Points, in no order, along strands that fork and pass close to each other.
Points whose rows are less than 68.3 apart are linked; no others are. Some points are linked to none.
nuzud: [  2  21  -5 -16  -9 -17  -2  12   2  -8   5   1   3 -12 -16  -9  -7  24
  -2  -8   9 -10 -11  -3  12   4  -3   9 -13 -11  -2   2  -6  10 -10  -6
 -18 -13  -2 -12   2 -15   4 -12   3  -4   3   3 -13   3   4   4  -2   4
   4   4 -14 -17]
laza: [  6   7  13   7   4   1 -11  -4  -1  -1   1 -10  -3  -7  -1  -5  -3   9
  -1  -5  13   4  -1   0   2  -7   9   2   9   2  -3  12  -2  -1   0  -2
  -1   3  -4  -6   7 -17   8   1 -10  16  15   0   2  -1   1  10   3  -1
 -12  10   1 -10]
viko: [-12  -3   5  -9  17  -5  26  10   6   5   2   7  -4  17 -16   1 -15   0
   6   3   2 -10  -2  13  26   1  11 -20   4  11   7 -12 -12  -1  17  -1
   4  -8   5  -2   2   6  -6  -1   9   3  -4  -8 -23 -11  14 -18  -7  11
  14 -10  -8 -14]
vak: [  3   6  19  -5   0   7   0  24  -6  -4   7  14   7  -5   1  -1   8   0
  -4  26   5  -3   2   2   2  -7  -4 -10  11   4  18  -7 -26   5   8 -17
   3  -5  18  22  16  -1   5   8  -8  -2  -6   7   2   3   1   8   5  -3
  31   6  -7 -27]
gusos: [ 12   2 -26 -11  10  -8   3 -13  12 -10   2   3  -7  11   5  11  -6  -6
  -9   1  -8   1   1 -23  11  15  14  14 -15  -8 -14   1  17   3  -4  21
  13   0  -3 -21  -5  16  -2 -18   5   6   6   6   8 -10   9  -5  -9   4
  -4 -11   3   3]
Vota: [ 19  10 -19  -9  -4  -9   2 -11  10 -17  -3   2  -1   6  -6   4   1   2
 -17  -9 -17  -3 -14 -22  -4  11  10  12 -19 -15 -18  -1  11  16  -1  19
   4  -5   5 -22  12   2   2 -16   7  10  20  15  14  -6   2  -1  -2   3
  -4  -4  11   2]
nasu: [  2   6  -5  -7   6  -1  11  -7   3  -8   1   4   3 -10  -2  11  -1  -1
  20  11  -5  -5  -1  13 -10   8   8  -3  -3   2   2   4  -7  -2   0   6
  14 -25  -2   2  -1   0  -3   7  -9   0  -2 -10  -1  11  11   9  -7  -7
 -18   7  -9 -13]
fabul: [-12  20 -16  -9  -5  -4  -2 -10   6   8   7  -2 -16  -9   7  -8   9   8
 -11   5   9  12   7   2  15  -7 -19  20  -3   4   7   3  20   5  -6  -3
   6  -3   7 -23 -15  -8   7  -6  -8   8  -3  15   1  -6 -13  18 -10   7
  -1   2  -9  -1]
Bikif: [ -7   2   6  -2   7   8   8  -7   2   3   8   4 -10   9   0  -9   0  -1
 -12  10   0  10   4  -5  19  -3 -11  -4   6  13  20 -12   4  -1  11  -3
  11   6   7  -6  -2   2  -1  -5  -8   6  -2   8   4 -11  -4   4  -6  14
   7  -5   2  -7]
bukup: [ -4  -7  -9  -2   7   9   8   4   2  -1   6   7  -9   3   6  10   0 -15
  12  17   3   6  16  -5   6  11   2  -1  -2   2  -4  -2  11  -5   6  -2
  13   2  11   3  -9  12   1  -1  11  -7 -14  11  -4   1  10  -9  -7  -1
  19 -10  -8  -3]
tobe: [  7  16  15   1 -10  -7 -26  14   0   1   8  -6  12 -26   1  -4   0  22
   6  -5  23  13  -4 -15   3   6  -7   5  -2  -4   1   4 -10   1 -11 -21
  -8  -3   6   9   8 -14  10   4  -3   1   9   8  -2  14  12  18   7 -15
   8   4  -6 -14]
Neka: [  8 -11  17  -1   3  14   1 -10   0  -7   7   5   6  -1 -14  16  -3 -19
  19  15   4  -8   8 -12  -7   3   9   1  -6  -5 -11   7  -4   5   9   6
  -4  -1   2   5  -2 -16  -1   6  -8   0  14 -15   5   2  21  -6 -10  -3
  -3   8   6   0]
moza: [  3  -8  12  18   7   7 -27  10  -7  21  -5 -19  14  -6   9  -2   0  -4
  19  -7   2   3  21   6  -7  -9  -1  -4  11   3   2  19 -10 -18  -1  -3
   6  10   1  25   7  -8   0  13  -6   1   4 -23   0   2   9   5  -1 -11
 -10  12   2  -5]
nuko: [ 14   2  -3 -10  -6  -1  14  -9   2   6   0  11   7  -5 -16 -10  15  -4
 -23 -18 -18 -17 -10 -10   1   4  -8  -5  -2 -12   2   3 -15  19   4  -7
   3 -10   8  -8  21  -1  -1  -3   4  19  14   6  24   7  -9  -6  -4  14
   0   7 -10  -3]
Gom: [  2 -13   4  20   4  11 -11  15 -11  24  -9  -9   5   9  14   6   8 -14
  19   4  -4   0  25  13 -10  -6  -3  -4  10   7  -2  10   0 -15   0  -4
   3  15   1  38   7   2 -10   1   0  -4  -9 -23  -2 -10  -2  -5   3  -9
  -2   3  10   8]
Nopo: [  5  -1   8   4   4  -6  -9  14 -10  -4  -8 -16   7  21  -8  -7 -17  19
   2  -4  -7   0  -1  21   3 -11   0  -6   2  10   6  -4  -9 -19   5   6
  -6   8 -10  13  -5  -9  -3   3  -1 -14  -1 -14 -24 -11  -1  -3   9   2
  -2   0   6  -7]
nunin: [ -6   0   1   9  22   0  17  11   9  14  -6 -11  -6   0   6   6 -16   0
  27   2   1   9  16  26  13  16   2 -12  11  14   0  -2  -3 -12  14  -6
  21 -16   0  17  11   3 -10  -3   0   8  -6   3 -18   2   9  -4   0  -2
 -17 -10 -12  -9]
lerup: [ -3  13 -11   4 -10 -15  -3   8  -2  -1  -8 -14   3  -1   1 -10  -6  19
  -3 -16  -2   5  -7  15  -2   7  -9   8  -4   3   0   7   6  -3 -11   0
  -6 -11 -16   2   7   2  -3  -9   0   3  -1  10  -9   1 -13   6  11   4
 -23  -6   2   9]
Noke: [  1   1   7  -3   9  -7  -5  10  -5  11   1  -2  12  -6  15   0  -4   9
   1   3  24   4  -5  -7  19  22   4  -4   4   3   5  -4 -18  -7 -18  -6
   0 -10  -2  13   8  17  -6   4   3   9  -8  -4  -1   2   6  -2   9  -2
 -13 -15  -1  -2]
vubi: [  8  -5 -12  -2   8  -2   6 -19   7  -9  -3   6  -3  15   4  -5   6 -11
 -18 -22 -30   2  -5  -9  -1  -6   4  -6   9  -2  15   2   2 -16  10   6
  24  11  -8 -16  -1  19   2   0  -5   3   1   8  24   2  -7   2  -2   7
  -3  17 -11  -2]
fuze: [ -9 -14  19  12   1  17  -2  -7  -3  14   4  -2 -10   2  -9  -3  -4 -14
  -9  -6  12  -8  14  -4  14 -10   5   3  12   2  -9  18   4   6   8  -5
 -13  26  -4 -10   2 -19   6   0  -8  23  16  -4   6 -13  -8 -13  -2  12
  -3   3   4  13]
guzo: [ -4   0   8  -6  -7   7  12 -16  -7 -14  -1  18  -1 -11  11   8   9  -6
   3  24  11   3 -15  -5 -20  11   6  -7   0   0   6 -16   0  16  -9   3
  -6 -20   0  -3  -7   9  -6  10  -4  -7 -15   6  13  10   3   8   2  -7
  -7  -5   9   6]
gimem: [  4 -14  13  10  13   4   5 -11  -6 -11 -14   5   0  12  13   3  -8 -16
 -10  -9  -5   2 -14  -2  -9   8  23  -7  13  -4   1  -2  -7 -13   0   5
   6   4 -18  -1  12  18  -8   6  -2   5  -4  13  20   3  -7  -8  15  -2
 -26   2   9  10]
vami: [ -3 -23   2   6 -12   6   1  -1  -6   7  -7  -4   4  18 -18  -8   1  -9
  -6 -17 -28  -6  10   2   1 -24 -24   0  -1   4   5  -2  -1  -4  17  -2
  -8  24  -5   5  -8  -3   5  -2   6 -18   5 -10   1  -5 -11 -10  -8  14
  12  13   6  14]
Pesi: [-17 -10 -11  -1   3   4  18  -5   4  -6  -6   7 -15  14  -3  -3  -1 -11
   6  -5 -21   7   6  17  -6 -13  -4  -9   7  11   7  -1  17 -12  17   0
  15   8  -7  -9 -17  13   3   8   8 -13 -15  11  -9   3  -7  -6  -6   4
  13   6 -12   2]
ris: [ 24   4 -11  -2  -2 -10  -4  -7  13  -1   7  -1   3 -10  -6  -5   9   5
 -19 -33 -17 -10  -5 -16   3  -3   9   2   3 -18  -5  17 -10   2  10  -1
   7   6   1 -23  25   2   5  -8   0  19  19   4  23   9  -3   2   1   8
   7   8 -16  -5]
pafuv: [-15 -13  19  10  -1   1  17   5  -1 -10 -12   5  -3  14   1  -6 -17   2
  -6   1  -7  10 -13  17  -1  -7  -1 -14  14  10  15 -27  -4 -11  16   3
  -7   5 -14   8  -6  17  -7   7   0 -19 -15  14  -7   5 -10 -12  12   6
   3 -11   6   4]
furip: [ 14  -3  18  10   4  -2 -14  23  -5 -16   0 -16  13   7  -7   2 -23  16
  12   1  -4   3   2   3   4   1   5  -3   1   0  -1  -5 -17 -15  14  -4
  -4  11   1  22  10 -11   4   2  -1 -13   8   3 -12   2  16  -1  12 -11
  12  -3   1 -12]
pagun: [ 13 -10   8   4   1   1  -1 -17  -7 -17 -11   9   7   8   8   1   8 -17
 -14 -17 -21  -2 -17 -11 -20  -1  10  -9   5 -11   7  -2 -13  -9   4   0
   8   5  -7  -2  10  17   3  11   3  -4   1  11  30  11  -8   1   7  -2
 -14  16   1   7]
kubus: [ 17  11 -17  -2  -6  -3  -9  -9  11 -15   2  -6 -12   6  -9   0   5   6
 -12 -14 -15   0  -7  -9  -4 -13   9  19 -17  -6 -20   7  17  15   8  11
   0  14  12 -32   6 -21   7 -17   2  11  26   7   9 -17  -9   9   3   6
   8   3  15   3]
Sose: [-24  -2  19  -3  13   6  16   1   3   5  11  12 -11  -1   1  -3 -10  -2
   0  14  20   0  -3   0  21   2   7 -15  14   5  14 -14  -6   3   7  -6
  -3  -2   1  -6  -5   5  -5   3  -4   6 -11   4 -13  -3  11  -9  -6   7
  14 -12  -7 -11]
Tagiz: [ 25  -7  -7  12 -10  -4 -21   8  -8  -2   1 -14  12  17   4  -4  12   8
  -2 -15 -34   9   2   0 -12 -17 -19   3  -9   3   5  -7  -2  -9  17  -7
   3  18  20  16  16   4   3  -7   6 -16   1   5  11  -6  -7  13   7  -5
  18   0  15   4]
fisor: [  9  12  -9  -7   4  -8 -15 -15  -4   5   0   4   1  10  20  -7  19   1
 -37 -16  11  -2 -17 -27   3  -2  13 -10   4  -8   9   6   1  -3 -23  11
   2   6   0 -21  -4  16  -1   2  -6  16   5 -11  12 -12  -6  11   5  -1
 -13   6   7  -8]
Kuvak: [-15   2   5  10  -1   5   2  -8   3 -19  -3  -3 -17  -4   3  -4 -12   1
   8   8   8  10  -1  16 -10  -6   6   8  10   2  -2   1  18  -8   5   9
  -5   9 -14 -13 -22 -13   9   5 -11  -7  -5  17 -10   4  -4   3   5  -5
  -4   2  -5   2]
Zif: [  0   4   4  -7  -7   0  11   7  -1  -2  -3  15  12 -23   7  10   7  -3
   8  15  11  -4 -12  -6  -8  27  -3  -4  -4 -12  -2 -12 -19  13 -13 -12
  -8 -27   4  14  10  13  -6   5   5  -5  -9   5   7  20   2   4   5 -12
  -8  -6  -6   2]
nones: [ -4   3  -8  -9  14  -4  -5 -12  -2  -4   0  12  -4   4  26   2   7  -8
 -21  -3  18  -2 -12 -22   4   6  25  -7   8  -9   7   2   0  -8 -22  15
   6   4  -7 -20 -10  30  -4   3  -2   6 -10  -4  10  -4   1   1   5  -4
  -9   1   0  -7]
fev: [ -9  -1 -17 -10   0  -2  28   7   9   6  -4  12   3  -5 -17   5  -5  -2
   1  21 -14 -18   1  13  -3   9 -13  -1 -12  -3  -7 -17   6  27   3   7
 -11 -22   8  15  13   4  -9 -15   4  -8  -3   1 -12   2  -9 -16  -8   1
   7  -7   3   6]
funi: [ -6  -9  -9  -3  -6 -10  17  -5  -2  -1  -8   7  11   1  -5  -2  -7  -4
  -2  -8 -10 -13  -9  -2  -6  14  -6   1  -9  -9  -9  -7  -3  12  -9   5
 -13 -14 -13   7   4  18  -7  -3  13  -5  -6   1   3   5  -8 -16   2   5
 -17  -8   3  24]
nosi: [ 14  -5  -7   5   7  -4  -7 -10  -1  -5  -3 -15   4  13  -1   6 -12   1
  10  -9 -12   3   4  -3   1   4   6   8 -12  -1 -11   9   3 -13   0  10
   6   3  -9   0  -2  -3  -4  -4   2  -3   7 -11   2  -5  12  -3  -5   1
 -20  -2  10   6]
Pebop: [ -7  17 -12 -16  -7  -1  13   4   5 -12   3  13 -13 -14 -12   4   8   3
   8  21   9 -10  -8  25  -9  -8   7  12  -6   4 -13   9   3  19   0   5
  -5 -21   6  -8  -4 -21   7  -2  -7   8  -1  -2  -5  -3  -9  10  -1  -2
   3  14 -10 -15]
zotel: [ -1 -17  16  11  13   1  11  -7  -5  -7 -13  -1   1  21   6  -2 -16  -8
  -4  -5 -13  12 -10   8   3   5   3 -13  12   9  13 -19  -5 -17  16   2
  10   5 -12  12   8  18 -10   5  -3  -4  -7  15   8  -2  -9  -8  12   5
 -20  -8  10  11]
mavud: [ -3   3 -27 -16  -4   9  12   0   6   1   3  10 -11   2  -7   3  16  -8
   2  21 -10  -5   6  13  -7  -8  -3  12 -12  12 -10  12  17  19   3   5
   9  -6  12  -6  -3 -11   2  -7   0   9   0  -9   5 -13 -16   2  -9   8
  14  13   0  -1]
Mev: [ -5 -14  -2  11   9  10  -4  12  -9   5 -10  -1   0   7  11  10   4 -19
  22  14  -5  -3  13  24 -28 -11  16  -6  10  10  -3  12   5 -21   0   4
   8  11  -7  25  -7   4  -6  10   3 -13 -17 -15  -6   1  -1  -8   3 -17
   1   9   1   3]
refa: [ 18  -1  -7  -4   5  -1  -3  -1   0  24   5 -13   4  11 -11  -9   3  12
  -9 -11  -8  -9  14   0  19  -5  -5   3  -4  10   0  13  -5   2   6  -2
   5   8   6  -7   8 -17  -6  -9  -4  21  16 -25   3 -20  -1  -2  -7  20
  -1   0   7  -5]
vir: [-11 -15   9  15  -3   8   2   6  -7   9 -10   0   1  -1  15   7  -1  -9
  12  17   6  -3   3  20 -32  -3  11 -10  13   3   0  -1   0 -11 -11   2
 -13   4 -13  25 -10   6 -12  13   2 -19 -25 -17  -6   8  -8 -11  10 -17
  -8  -3   8  17]
tabav: [ 10  -7   9  -3 -10   9   7 -17  -7   2   0  10  11   1 -14   2  19 -18
  -7  -7 -14 -13  -6 -15 -16  -2 -10  -6  -6  -9  -2   1 -10  18   3  -5
  -3  -3   7   3   8  -5  -1   7   6   7  12  -3  21   4  -3  -4  -9   8
  -5  11   7  10]
vozi: [-20 -18   7  -3  -8   8  16 -11  -2   2  -5  12  -7  18 -16  -9   1 -13
 -15  -7 -10  -7  -1   0   8 -23 -13  -8   1   8  10 -15   6   5  14   5
 -10  18  -9 -12 -21   4   1   4   1 -11   2 -10   1  -9 -12 -13 -11  18
  14   9   9   7]
rifeb: [ 26   1  -3  -4  16  -8  -4   6   1   4   5 -10   4  16  -5  -4  -4  14
 -15  -8  -5  -8   1 -10  25   0  13  -6   0   5  -1   1 -16  -3   7   6
   8  10   6  -5  16  -4  -3 -13  -2  19  14 -15   7 -18   8  -4   1  13
   5  -5   3 -16]
baf: [ -3   5   6  12 -20  -6 -22   4   5  -6   3 -13  11 -23  -6  -5  -7   6
  14 -29   6   7  -2  -9 -11   4  -6  13  -4 -19  -9  17   2  -9  -6 -11
 -16   8 -10   2   2 -11   9  -1   5 -10  10   6  -3  19   6   2   6  -5
  -7   6  -9  16]
fik: [  0  13 -19  -3  -5  -3   0 -11   7 -11   1  -6 -10 -14   4   7  -3   8
  20  11   1  11   3  13 -18  11  -3  16 -15   1 -11   4  15  -3  -9   8
  14 -23  -4  -7 -17  -9   4  -1  -6  -7  -4  -4  -5  10  10  16  -7 -11
 -21   0  -3   0]
losa: [-10  -4  12  -5  -4   6  -9   6  -9   9   8   8  -1  13   8  -8   2  -3
 -26   8  20  -2   2 -26  24  -2  -7   0   1  -3   9 -11  -5   4  -9  -2
 -15  22   9  -4  -8  12   2   0   6  -4  -6   0  -1 -15   1  -9   1  11
  29 -13  10   4]
Sud: [  6 -10  17   7   1   9 -12   1 -11  32   5  -7   3   1  -4  -8   2  -4
 -15 -12  15  -9  13  -4  17  -7   0  -7  11   5   0  19 -10   5  -4  -8
  -7  14   3   4  13 -12   0   3  -6  28  16 -20   5 -15  -5  -9  -1  11
  -5   0   8   3]
sofo: [  7  11   0   5  -9   7  -6  -8   5  -5   6   0 -18  -3   0   1  15  -5
 -19   0   2   7   3  -7   2  -9   0  14   3  -1 -11   2  20  17   5  -5
   4  10  15 -25   8 -15  11 -10  -6  24  19  24  20 -11 -16  13   7   4
   9  -3  11   5]
fuba: [-12   4   6   7  15  -1   6  20   3  15  -5  -3  -1 -13  19   3  -9   8
  15   6  18   9   4  18  14  24   4  -4  15  10   2  -7 -13  -8  -6 -11
  10 -17  -2  21  13  15  -7   0   0   9 -14   8  -9   9   0   1  11  -9
 -10 -15  -9  -9]
Sino: [  9   0  20   2   4  -2   0  27  -3   3   2  -2  20   3  -7   0 -10   7
   7   9   1  -7   6   3  12   2 -11 -11   6   3   9 -10 -32  -2  13 -13
  -5  -1   9  34  18  -4  -3   4  -2  -7   3  -4 -10  -1  10  -4   8  -1
  17  -4  -5 -13]
zug: [  5   2  -3 -14  -7   4  -7  -3 -11   2  13  10   3   8   0   0  17  -2
 -10  18  13  -6   2 -25  10  -4  -8   5 -12  -3   3  -6  -1  14 -10   2
  -5   7  19  -2 -10  -1   3  -1   5  -2   1 -10   6 -13   8   1 -11   7
  26  -2   9  -6]
fufu: [-11  -9 -18  -5   6   5  28  -1  12  -6  -7  12  -8   8  -9  13   0 -17
  30  11 -24   2  11  22 -22  -4   1 -16  -3  13   3  -3  18  -9  18   2
  15 -10   3   5 -16   7  -6   9   9 -20 -18  -6 -18   7   5  -7  -9  -9
  11   7 -14   5]
vesi: [-11 -11 -10  -7   1  -8  25   2   9   1  -9  10  13  -6 -14  -1 -15  -4
  -3   0 -16  -9  -5  -3   5  19 -18  -6 -11 -12   0 -30  -2  14   5   5
 -11 -14   3  12   5  18  -6  -5  13 -22  -3  11  -8  12  -2 -24  -7   6
   4 -10  -7  14]
tapu: [  3  11   6   1 -15  -7 -12  10   7  -3   4 -14   8 -15 -19  -8 -15  20
   7 -15   5   3   2  -6   6   7 -19  17 -15 -15  -9   1   4   8   2 -12
 -23   0   2  -1   3 -28   4 -14   2 -10  13   9 -16   6   6   0   2   2
   4  -3  -5   4]
gam: [-18  -7   6   4  -9  -4  10  -5  -4 -13  -9  -1  -7   9  -4 -10 -14  12
  -2  -3  -3   3 -16  21 -11 -12  -2  -9   6  10  12 -15   8  -8   3  13
 -15   3 -20  -5 -24   1  -3   9  -7 -21 -13   0 -17   2 -11  -3   6  -2
  -7  -2   3   7]
Kuge: [ 16   5   2   3 -10  -1 -15   0  -8  12  -2 -18   4  11 -12  -5   9   9
   0 -10  -7  -4   3  11  -7 -20  -7   3  -9  10  -8  13  -1   6   1  -2
  -7   6   8   6   6 -28  -4   0  -1   9  17 -21  -5 -20  -8   5   1   6
 -10   6  22   5]
Muli: [  3  19   1   2   8  -6 -21  -5  18   0   6 -14 -17 -23   0   4  -6  19
   6  -5  25  15   7  -7  10  -8  18  17   3  -9 -20  15  12  -3  -6  -3
   1   4  -9 -22  -3 -20  19 -12 -14  16  16   6  -3   1   6  19  -1  -4
  -4   7 -11 -10]
Givud: [  0  18 -12   6 -14 -15 -27   4   3  -5  -2 -18   2 -13   3  -9  -4  17
  -1 -30   5   8  -3   8  -8  -8   1  18   0 -10  -3  23  10 -11 -12  -2
  -6   3 -12 -13   0  -5   8  -4   1  -2   5   9  -7   4  -7  12  12  -3
 -10   8  -8   6]
ladet: [  6 -15 -10  16 -11  -1 -10   6  -9   2 -10 -10   5  19   3  -1   4  -2
   0 -12 -32   7   6   4 -15 -16 -20   6  -5   1   2  -6   8 -15  10  -2
  -3  23  -2  19  -4   7   0  -6   9 -27  -7  -1   3  -2 -11   0   3  -6
   5   4  11  20]
Tela: [  7  -2  16   4 -16   9  -6 -11  -3  -6   2   1   8  -5 -18   5  10 -13
  11  -4  -5  -9  -2  -8 -22 -10  -4   2  -8 -10 -13  10  -3  13   6  -1
 -13   1   3   9   1 -23   2   7   2  -3  19  -8   7   5   6  -1  -6  -1
  -6  13  10  13]
luto: [ -2 -15  16  -5   4   9  17 -10   5 -10   6  12  10  -4 -17  16 -10 -18
  21  19  -2  -8   5 -12  -1  11  -3 -10  -4  -9   5 -14  -6   4  13   3
  -3 -10   5   8  -9  -1  -7  10  -4 -16  -1  -7  -5  11  24 -10 -14  -3
   5  -2  -7   1]
siret: [  0   0 -15  -9  -4   7  15   4   3  11  -1   8  -2   0 -14  -2   8  -5
 -15  11 -11 -16   5   3   3   2 -10   8 -12   2 -13  -1   9  32   3   2
  -4  -6  15  -1  17  -6   0 -18   5  12  12   8   8  -8 -17 -10  -9  13
  13  -4   8   4]
Sem: [-16   4 -10 -15  -6   0  27  -2   0  -9   3  23  -9 -14  -2  10   9  -3
   6  34   7 -15 -14  17 -16  -2  10  -2   0   7   1  -7   3  24  -6   8
  -5 -27   2  -6  -5   5  -8   1  -6   0 -21  -3  -2   4  -6   2   0  -6
   8  -4  -2  -2]
Sebo: [-13 -12   5  -3   4   3  15  -2   2  -7   2   9   5  -3  -5  16  -4 -16
  30  14  -3  -9   8   9 -14  -3   3 -17   5   0  11  -8  -3 -10   6  -2
   4  -6   2  10 -22   2  -6  20   2 -21 -13 -14 -16  16  20  -6  -8 -13
  10   1 -16   1]
tuzof: [  2   0 -11  -2   9   4  10 -14  16 -20  -2   0  -9  10  -5   2  -4  -6
   3 -12 -25   7   3  -4   1  -5   3  -1   1  -5   5   2  13 -15  21   6
  18  10  -6 -23 -14   4  11   0   2 -11  -1  15  -2   9   7   2  -8   4
   7  17 -18  -9]
Togum: [-10  11  -7  -4  -7  -1  -3  -2  -4  17   5  -2  -3   4   8 -10  11   7
 -18   7   4  10   6  -3  17  -3 -27   8  -4  12  14  -7  11   9  -6  -6
   0   0  11  -2  -4   3  -3  -7   0   6  -3  10   2 -12 -15   9  -5  12
   3 -13   7   9]
logag: [-15 -12  13  15  -3   5  -9  15 -10  15 -15  -5  11  -4  18  -9  -7   0
  -3  -4  11   0  -4  15 -12   3   2 -13  17  -1   4   5  -5 -14 -13  -4
 -20  12 -17  23  -1  13  -8  15   5 -15 -21  -8 -12   8 -20 -10  17 -11
  -7  -5   4  16]
binir: [  4   0  -3   2  26  -1 -24  -5  -6  -7  -4  -1   4   3  22  -2   7  -7
 -12  -4   9  -1 -10 -22  -6 -11  34 -10   9 -11   6  10  -1 -21 -16  18
  10  19  -8 -15 -11  17   5  11  -4  -2   0 -13   8   1   7   6  -2 -20
  -5  17  -4 -23]
nupi: [  2 -10 -16  -4   8  -1   6  -6  -1   2  -2   4  -7  13  10  11  -7 -14
  -3  11   2   0   6 -11   8  17  11  12 -11   2 -14  -3  14   6 -10  14
   9  -4  -2  -3   1  19 -10 -12  11   9  -6   5   8 -12   0 -14  -1   2
  -8 -23  16  18]
Gelo: [-17   7   5   5  -3   2  -3   6  -2 -13   0   1  -7 -19  13  -3  -3   5
   8  10  16   6  -4  13 -15   2   4   4  12  -2   5   2   4  -9  -9  -1
  -3  -2  -9  -3 -15  -1   8  13  -3  -9 -15  16  -9  20  -2   5   7 -14
   3   2 -19  -8]
zel: [ -7  -5   1  -3   8  -3   5  10  -3  -5   0  -4  -5  19 -10   1 -16   7
   6   1   7 -11   2   9  14  -3  14  -3  -1   5  -7  -2  -2  -7   1   9
  -8   9  -8  -6 -15  -6  -1  -3   8  -5  -2 -12 -27 -13  12 -18   0   5
  10  -8   0  -5]
Vid: [ 25  11  -5   4   1 -11 -25  -7   5   4  10  -4   2   1  11  -2  20   5
 -33 -32   3   0 -10 -27   3  -8  15  -2   8 -13   1   8  -4   0 -11   0
   2  14   3 -25  18   8   2  -6  -3  25  19   1  23  -7  -4  11  10   0
   8   2   2  -1]
gimak: [-11  -1   8  17  -2  -4  -8  10  -4  -3 -16 -10   9  -6  11  -8 -13   4
   2 -17   8   7 -10  16 -12   8   7  -4  12   0   0   8   0 -16 -12   1
 -11   0 -26  10   7   8  -4   8  -2  -2  -8  10  -5  10 -14  -3  21  -6
 -28  -4   3  13]
Fim: [ -3  16   5  -6  -2 -12 -13  23  -3   9   6  -5   8 -18  -1  -9  -7  25
   8  -4  22  -1  -1   8  15   5  -7   3   1   2   7   5 -16  -5 -15 -16
 -12 -11  -3   9   2 -13   1   2  -4   0  -3  -5 -19   6   5   7   2  -7
  -1   3 -16 -19]
zub: [-16   7 -12  -4  -2  -3  14   3   5 -13   7   6  -9 -12   8   4  -2   5
  12  19   1   9   0  10  -5  12  -9   3  -4   1   6 -12  12  -2  -1  -2
   7 -14   6  -3 -19   3   2   0   3 -16 -21  17 -15  18   6   4  -7 -11
  13 -10 -20  -8]
tipa: [  1  19 -20  -8   0  -3  -4 -15  15  -8   7  -3 -19 -13   4   6   3   9
   3   9   9  14   5  -5   7   2   2  23 -10  -3 -11   7  22   3  -5   6
  12  -6   1 -26 -16 -11  12 -12  -7   6   5   9   1   1   4  18  -9   0
  -4   4  -7  -7]
guvif: [ -4  18 -11  -4 -10  -3   1  -9   2  13   0  -2  -9 -19   2   3   9  10
  12   7  13  11  -3   8  -4  11 -13  11 -13   8  -9  -2  11  13 -19  -2
   6 -32  -2  -4  -7 -10   2  -2 -11  10   1  -1   2   6   3  22  -7  -7
 -30  -5   6   3]
fofe: [  3 -10   8  10  13   9  -2  -6   8   5   4  -8  -7  -3  -4   4  -8 -10
   4 -12   2  -5  14  -6  11   0  14   2  12  -5 -12  22   0  -4   7  -2
   5  15 -10 -11   8  -8   7  -5  -2  21  13  -1   4   4   7 -10  -6   7
  -5   6 -10   0]
Lepef: [-21 -11   4  -9  -5  -1   9  -1  -6  10   3   9   1  16  -4  -9  -1   0
 -16   7   2  -2  -4  -8  17 -10 -16  -9  -3   7  18 -27  -1   2   1   1
  -9   8   2   2 -18  20  -6   3  10 -17 -13  -9  -7  -9  -4 -13 -11  17
  23 -14  10   9]
balet: [ -4  -3  -6  -4  21   6  29  -9  14   5  -2   3 -10  -7  -7   9  -9  -9
  22   7  -9   3   8  23   4  15   8 -11   4  14   1   4   3   0  15   1
  25 -27  -1  -1   8   0 -11  -1 -10  17  -3  -3  -5   3   6  -1  -9   1
 -21   1 -11  -8]
Lini: [  3  -3  -2  -5  -1  -4  -6   5 -11  12  -2   2   5   6  16   6   1   1
  -7  10  23   1  -3 -13  12  21   7   5  -8   3 -10  -5  -3   7 -25   3
  -7  -7   2   9   5  19 -11  -5  13   9  -8  -7   3 -10   2  -8   9   1
  -9 -25  21  15]
Nuge: [  1  16   2  -5 -14  -3  -7  -3  -1   5   3   6   5 -30   4   6  15   4
  13  -2  16   5 -13  -9 -12  15  -9   3 -10  -7  -5   1  -6   9 -22 -10
   0 -30   0   2   2  -1   4   8  -3   4   2   2   9  22  11  18  -6 -13
 -21   3  -3  -4]
fovik: [  5   4   9  -4  -8   8 -17   5  -8  -5  10   9   5 -13  11  -5  20   1
  -8   8   4   1   2 -15  -4 -10  -7  -2   7  -8  16   2 -15   2   0 -17
   5   9  20   2   5   2  15  11  -1  -5  -3  10  15  11   1  15   0  -5
  30  16 -13 -20]
lozu: [  0  -3 -10  -8  -4   5  -6   5  -6   5  11   2  -5  -1   4  11   8  -4
  13  24  14  -3  15  -3   1   3   1  10  -8   3 -10   8   5   3 -10   4
   4   0  11   7 -14  -4   1  -1   4  -3  -6 -14  -5  -6  10  -2  -7  -5
  17  -5   1  -6]
Guka: [ 15   4   3  16 -10   0 -15   7  -6  11  -3 -20   6   8   3  -6  12  11
  -3 -11 -14  10   4   8  -6 -10 -21   3  -1   9  -2   0   2   5   4 -10
  -3   6  12  15  18 -13  -3  -5   1   9  11   2   2 -12 -12  12   9   1
  -7  -6  20  10]
bav: [ 13   7  16   2 -12   1 -28  -2  -5  -7  14  -3   8  -8   5  -6  11  10
 -10  -8  11  10  -5 -29   2 -10 -11   2  -2 -10   6   0  -6   3  -2 -13
 -11  15  18  -4   2 -11  14   6   1  -1  12   8   5   1  10  16   3  -6
  24   6   4  -5]

Follow the links from the first point to the second, and from the first to the third. Name the last point that the two ways share.
Vota; ladet; zel | tipa
fofe; fev; nupi | fik
Tagiz; vak; balet | tipa
vozi; Lini; Sem | fik

A fork is a point with three links. Follow the links from the first point to the second and name the forks in between, in order.
fabul; bukup | tipa, refa
gimak; Noke | tipa, fik
nunin; gam | fik, tipa, refa
Tagiz; funi | refa, tipa, fik

A fork is a point with three links, a tip a point with one. Leave the first point through the second and follow the links. Name the first fork or tip that comes.
furip; Nopo | tipa
gam; pafuv | binir
tipa; fabul | moza
zug; losa | refa
